The views of a scene show one set of named points, each view turned or mirrored, shifted and resized as a whole, with a little noise and some points left out.

Scene 1
View 1
pim: [  7 -25  -5  38 -11  19   8  12   7   0  20  19  -2  24 -29 -35  10 -11
   8  -2  -4   1  19  -5  -2 -13  -6]
detaz: [  6 -27 -10  36  -4  29  -3  -1  16 -15  13  24   3  28 -35 -43  -8  -1
 -12  21   4  -5  24  -4   0 -15   2]
lapi: [  1  22  -1  21 -40   6  20  12  -8  21   8  -4   4  26 -25  -7   1   0
  17   1 -15  17  43  25  16 -33   8]
Resen: [ 13  -2   1  16 -30   8  20  12  -2   8   8   4  21  50  -3 -37  -3   1
   1  32 -15   2  45  19  27 -40 -12]
ves: [  8   6 -10  31 -23  15   5  11  -9  12  11   2  -3  14 -44 -16   2  11
   3   3 -14  10  33   3   1 -21  14]
Fego: [ 11  16  -4  20  -7   5   7  14   9   8  16   4   8  39 -14 -39 -33  10
   1  51 -28   2  28   4   2 -43   3]
seki: [-28  37 -14  17 -39  31   1 -18  13  -2  -8   7  -8   7 -58  15 -32   8
   4  -9  14  27  40  40  10 -23  38]
Dekid: [-12  29 -15  14 -38  22   7  -2  -2   9  -3   0   0  12 -50   4 -15  17
   6  -3  -3  19  37  24  11 -29  25]
dob: [ 23 -14  -3  16 -24  10  18  19  -8   7  12   3  27  51  -3 -48   4  11
  -6  41 -21  -8  41   6  23 -41 -18]
Dolop: [ 17 -23  -2  27 -23   5  24  29  -8  14  21   7  12  37 -11 -37  27  -5
  16   0 -21  -1  24  -3  11 -26 -22]
gim: [ -2   4 -25  -6 -30  26  17  15   0   2   5   1  23  32 -32 -22 -11  37
   1  19 -14  -1  17   5  15 -45  -2]
piguv: [ -5 -11 -35   5 -21  35   7  13   2  -5   7   8  12  13 -55 -20   0  37
  -3  -1  -7  -6   2 -14  -1 -26   6]
kud: [-17  19 -32 -12 -61  26  28  18 -16  15  -4 -10  17  11 -52  14  15  38
  20 -32  -7  16  17  18  19 -37  11]
Mag: [-16  28 -22  15 -23  18   8  14   4  17  11   0  -9   1 -54   4 -14  17
  20 -16 -16  18   7   3 -12 -29  21]
Donof: [  5  -9 -20   8 -36  30  12   6  -8  -3  -1   5  20  29 -40 -22   4  28
 -10  11  -2  -1  35   9  22 -31   3]
neta: [  0 -18 -14  10 -25  24  19  13   7  -4  10  13  18  39 -19 -32   4   8
   7   7  -4  -3  18   6  15 -32 -13]
View 2
detaz: [-23  -5   1   1  -9  12  -8   2 -11  -3 -17  13  11 -13  22 -11  -5  13
   2  -5   9 -18  28   7 -22 -11  -7]
Resen: [ -1  10  -1  -7   4  21  -6  -6 -20  -1   7   2   6   4   7 -14  15   2
 -14 -10   3 -30  33  15 -17  -1   4]
Dolop: [  7  11  -5   9  -4  21  -7   1 -15   5   7  -7   5  12  11  -8  -1   7
 -10 -21  14 -22  30  -5 -21 -13 -11]
piguv: [-10   5  13  -1  -9   8 -28  13 -19 -21 -13   4   0  -7   3  -7  -9  12
   1  -1  23   6  19   4 -14 -10 -12]
Fego: [  3  -2   7   4   8  12 -16  -9 -11   0   1  15  10 -14  14 -24  12   4
 -12   1   9 -21  26  10  -6   3  13]
kud: [  0   9  15 -20   0  11 -26  16 -19 -29   9 -17 -12  13 -26  -5   6   1
 -20   4  15  12   8   1 -18  -4 -29]
seki: [-28 -19  13 -32   3  -1 -13   7  -3 -22  -5   3  -1 -13 -16 -15  12   0
 -20  21  -4   1   5   8 -21   5 -26]
neta: [ -4  10   1  -4  -4  19 -12   4 -22  -8  -9   3   4  -1   5 -11   1   9
  -8 -15  12 -13  31   7 -23  -4  -8]
ves: [-10  -7   5  -1  -3   5 -16   4  -2  -5   8  -1   1   0   6 -11   1   5
  -9   5  11 -12  13  -2 -14 -13 -15]
lapi: [ -4  -4   4 -14   6  10  -8  -1  -6  -5  15  -6   0   5  -7 -15  16  -3
 -23   5   1 -17  15   2 -17   0 -15]
gim: [  0  11  13  -7   1  15 -25   5 -24 -20  -3   4   1  -3  -3 -12   6   6
 -10  -1  16  -4  25  14 -11  -1   1]
Mag: [ -2 -11  13  -6   1   1 -25   9  -3 -13  -1  -1  -1  -9 -10 -19  -1   4
 -18  10  18   9   4 -13 -14  -1 -23]
Donof: [-14   7   8 -11  -5  13 -17   7 -19 -19   1   0  -1   3   3  -4   5   7
  -4   0   9 -13  25  18 -16 -10  -7]
dob: [  3  16   1   2   1  22 -11  -6 -22  -2   8   4   6   5  16 -10  11   5
  -6 -13   9 -31  37  19 -13  -8  12]
Dekid: [-15 -10  12 -20   3   3 -17   7  -5 -18   6  -2  -3  -4 -11 -14  11   0
 -19  15   3  -3   8   5 -17   0 -20]
pim: [-11  -3  -4   7  -9  13  -6   3  -8   3  -8   3   8  -4  16 -11  -8  12
  -4 -13  13 -16  25  -6 -25 -13 -17]
View 3
detaz: [ 34   5   5 -13 -22 -15   6   2   9  -9 -26 -14  25 -17  11  14   3  -5
 -29   4  29  -5   5  -4  20 -24  13]
piguv: [ 24  12  34   1  -7  12  12 -11  25  -5  -6 -10  35  -3  29   9  20  -6
 -10   3   9  -9  10   0  12 -30  23]
dob: [ 18   9   1 -47  13 -15  20  -2  10   1 -22  -7 -11 -10   1  10  12 -16
 -19 -11  19  -1  18   0  -6 -14  20]
Dekid: [ 20  14  12  10 -10   4  -6 -11  28  -5  23  -9  12 -22  21 -15   4  19
  -1  -1   7  21   3 -16  -2 -15  16]
Fego: [ 24  10  19 -28 -12 -32  13   7  14   7  -5 -24  -8 -14  11   2   5  -6
  -9 -21  25   7  26  -2  -4 -19   3]
ves: [ 13   2  13  -4  -8   0   4  -7   7   4   8  -5  14 -30  18   2  17   5
 -13  -4  10  10   4 -11  12 -21  12]
Donof: [ 20  11   7 -12   4   8  12 -15  28 -13 -12  -3   9  -7  14   1  10  -1
 -10  -1  10   1   5  -5   2 -15  23]
Resen: [ 22  14  -5 -42  10 -15   8  -1  13   1  -9  -6 -11 -15   1   2   5  -9
 -17  -7  18   7  15  -5 -11 -12  20]
gim: [ 24  17  25 -17   4   3  14  -9  33  -4  -2 -12   9   2  20   1  11  -6
  -3  -6  10   1  19   1  -7 -22  24]
Mag: [ 20  13  35  11 -14   5  -7  -4  16  13  35 -15  28 -25  34  -6  15   9
  -3  -1   5  14  12 -11   4 -32  15]
lapi: [ 14  12   2 -17   6  -2  -5  -5  11   8  25  -3  -1 -31  13  -9   8   7
 -10  -3   6  21   9 -14  -9 -16  19]
seki: [ 31  18   7  25 -25   3 -16 -10  39 -13  26 -13  17 -20  23 -21  -9  30
   0   5  12  27  -1 -19  -1 -13  15]
View 4
piguv: [ -4 -17  30 -19  11  17  19 -23  -3  -7 -11  25  -9  -7 -31  13   0  14
 -15   3   0   7  -6 -19  -6  -3 -12]
Mag: [ -5  16  18 -18  10  19  33 -26 -15 -11  -6   3 -16  -7 -32  20   8   5
 -22 -14  19  -3  -5 -21  -2  -8 -20]
Resen: [ -3  -2  30  11  21   2  38 -16  12  -6  16  10 -13 -18   2  -5  28  -1
  -9   1  -9  37   2 -22  -5 -12   2]
detaz: [-15 -15  17  -8  27  21  16  -7  -2  -4   1  23  -4  -7  -6   3  23   9
  -2   2 -11  16  -4 -19  -5   6  -6]
Donof: [  8  -6  35  -1  14  13  30 -20   4   5   0  17 -10 -11 -17   3  12   8
 -11   8  -8  19  -8 -25  -9  -1  -3]
seki: [  5  27  11  -5  26  21  41 -21 -12  18   2  -3 -13  -9 -31  16  21  10
 -20  -1  12 -14 -31 -26  -6   9  -8]
ves: [ -2  10  23  -7  13  23  27 -16 -11  -4  -5   6 -10  -4 -14   5  14   0
  -8  -8   2  14   4 -27  -7  -4 -14]
Dolop: [ -6  -8  30  -2   2  14  21 -16   8 -23   7  18  -9 -11   2   6  25 -11
 -14 -10  -8  43  18 -20  -3  -4 -12]
Fego: [-21  -2  20   1  35   0  37 -12  -4 -12   8   8 -16 -14  -6  -9  19  10
   1  -4   3  21   3 -19  -4 -30  -1]
lapi: [  5  22  24   4  10  13  42 -21   0  -4   8  -4 -16 -13 -10   8  25  -8
 -18 -10   6  21  -1 -27  -5  -5 -10]
pim: [-15  -9  14 -11  14  25  13 -10  -3 -16   2  20  -6  -6  -2  10  25  -3
  -9  -8  -6  23   8 -18  -4   8 -15]
neta: [ -8 -15  26  -4  14   9  25 -18  12 -10   9  22 -11 -15 -11   9  21   3
 -17   0  -7  26  -3 -16  -4   1  -6]
gim: [  0 -11  35  -5  16   2  35 -26   7  -4   3  16 -16 -16 -25   6   6  13
 -17   5   0  18  -7 -18  -6 -15  -3]
kud: [ 23  13  40  -9 -11  13  40 -40   6   1  -2   6 -18 -14 -39  25   3   0
 -38  -3  10  10 -13 -26  -6   2 -15]
View 5
seki: [  0   4   1  35  41 -14  -4  19  32 -39  27  13   7  -2  13  11  -6  24
  23  20   7 -47 -37 -10 -23   0   6]
kud: [-27   6  29  12  52 -10   5  30  16 -23   2 -19  35  -8  -8  46 -24  27
  24  -8  18 -48 -29 -10  -2  -1  28]
dob: [-31  -4   5 -14   3   2 -20   2 -16 -23   7 -17  30  -2   3  46  17  22
 -16  22   2  -9   9 -68  11   4  -3]
Dekid: [-16   1   9  22  35 -11  -4  20  21 -28  19   4  14  -2   1  19  -7  17
  14  16   6 -43 -31 -18  -9  -2   7]
gim: [-24   2  17  22  32  -4  -2  14   0 -22   8 -17  30   1  -3  44  -1  27
   5   3   0  -6  -5 -48  -5   9   6]
neta: [-17   6   7  10  22   5 -12  -6  -8 -29   1 -22  20 -18   9  39  -3  31
  -4  10  14 -19   7 -49   0   6   1]
pim: [-19   5   0  14  12   5 -11 -18 -13 -23  -3 -23   5 -30   6  19 -14  14
 -20  20  21 -34   8 -37  -4   2 -14]
Donof: [-23   2   7   9  17 -10  -7  11   2 -32  11 -20  36  -5   8  43  -1  26
   0  11   7 -24  -6 -36 -16   6   2]
ves: [-27  -2   8  14  17  -8  -3   6   3 -18   8 -11  14 -10  -4  17 -11   4
  -9  20  11 -39 -15 -25  -7  -1  -7]
Fego: [-21  -4   6  19  17   2 -15   4  -6 -15  15   3   5   6  -4  19  17   9
 -10  26  -9   0  -2 -67  11   4 -13]
Dolop: [-35   2  10 -12  13   9 -15  -8 -19 -15 -10 -27  18 -24  -3  36  -9  15
 -20  16  21 -33  10 -49  19  -2  -2]
lapi: [-25  -1  10  -7  29  -1 -13  16   8 -21   9   2  12  -7  -3  24  -2  14
   4  21  11 -46 -22 -32  17  -9   9]
piguv: [-23   7  16  41  29  -8   7   3  -3 -22   3 -32  28 -12  -3  35 -21  20
  -3  -2   9 -14  -2 -28 -25  11  -5]
Mag: [-19   3  20  42  45  -4   6  12  11 -12   5  -5   3 -10 -14  10 -23   4
   8   7  10 -36 -26 -16  -1  -2   1]
detaz: [-12   5  -9  25   4  -1 -11 -18  -8 -33   8 -19  10 -20  17  18  -2  20
 -19  24  10 -18  10 -44 -22  10 -20]

In a view up to two points have been moved. Name them for each view, in the order of its rows, or write none.
view 1 -> seki
view 2 -> lapi
view 3 -> none
view 4 -> detaz
view 5 -> none
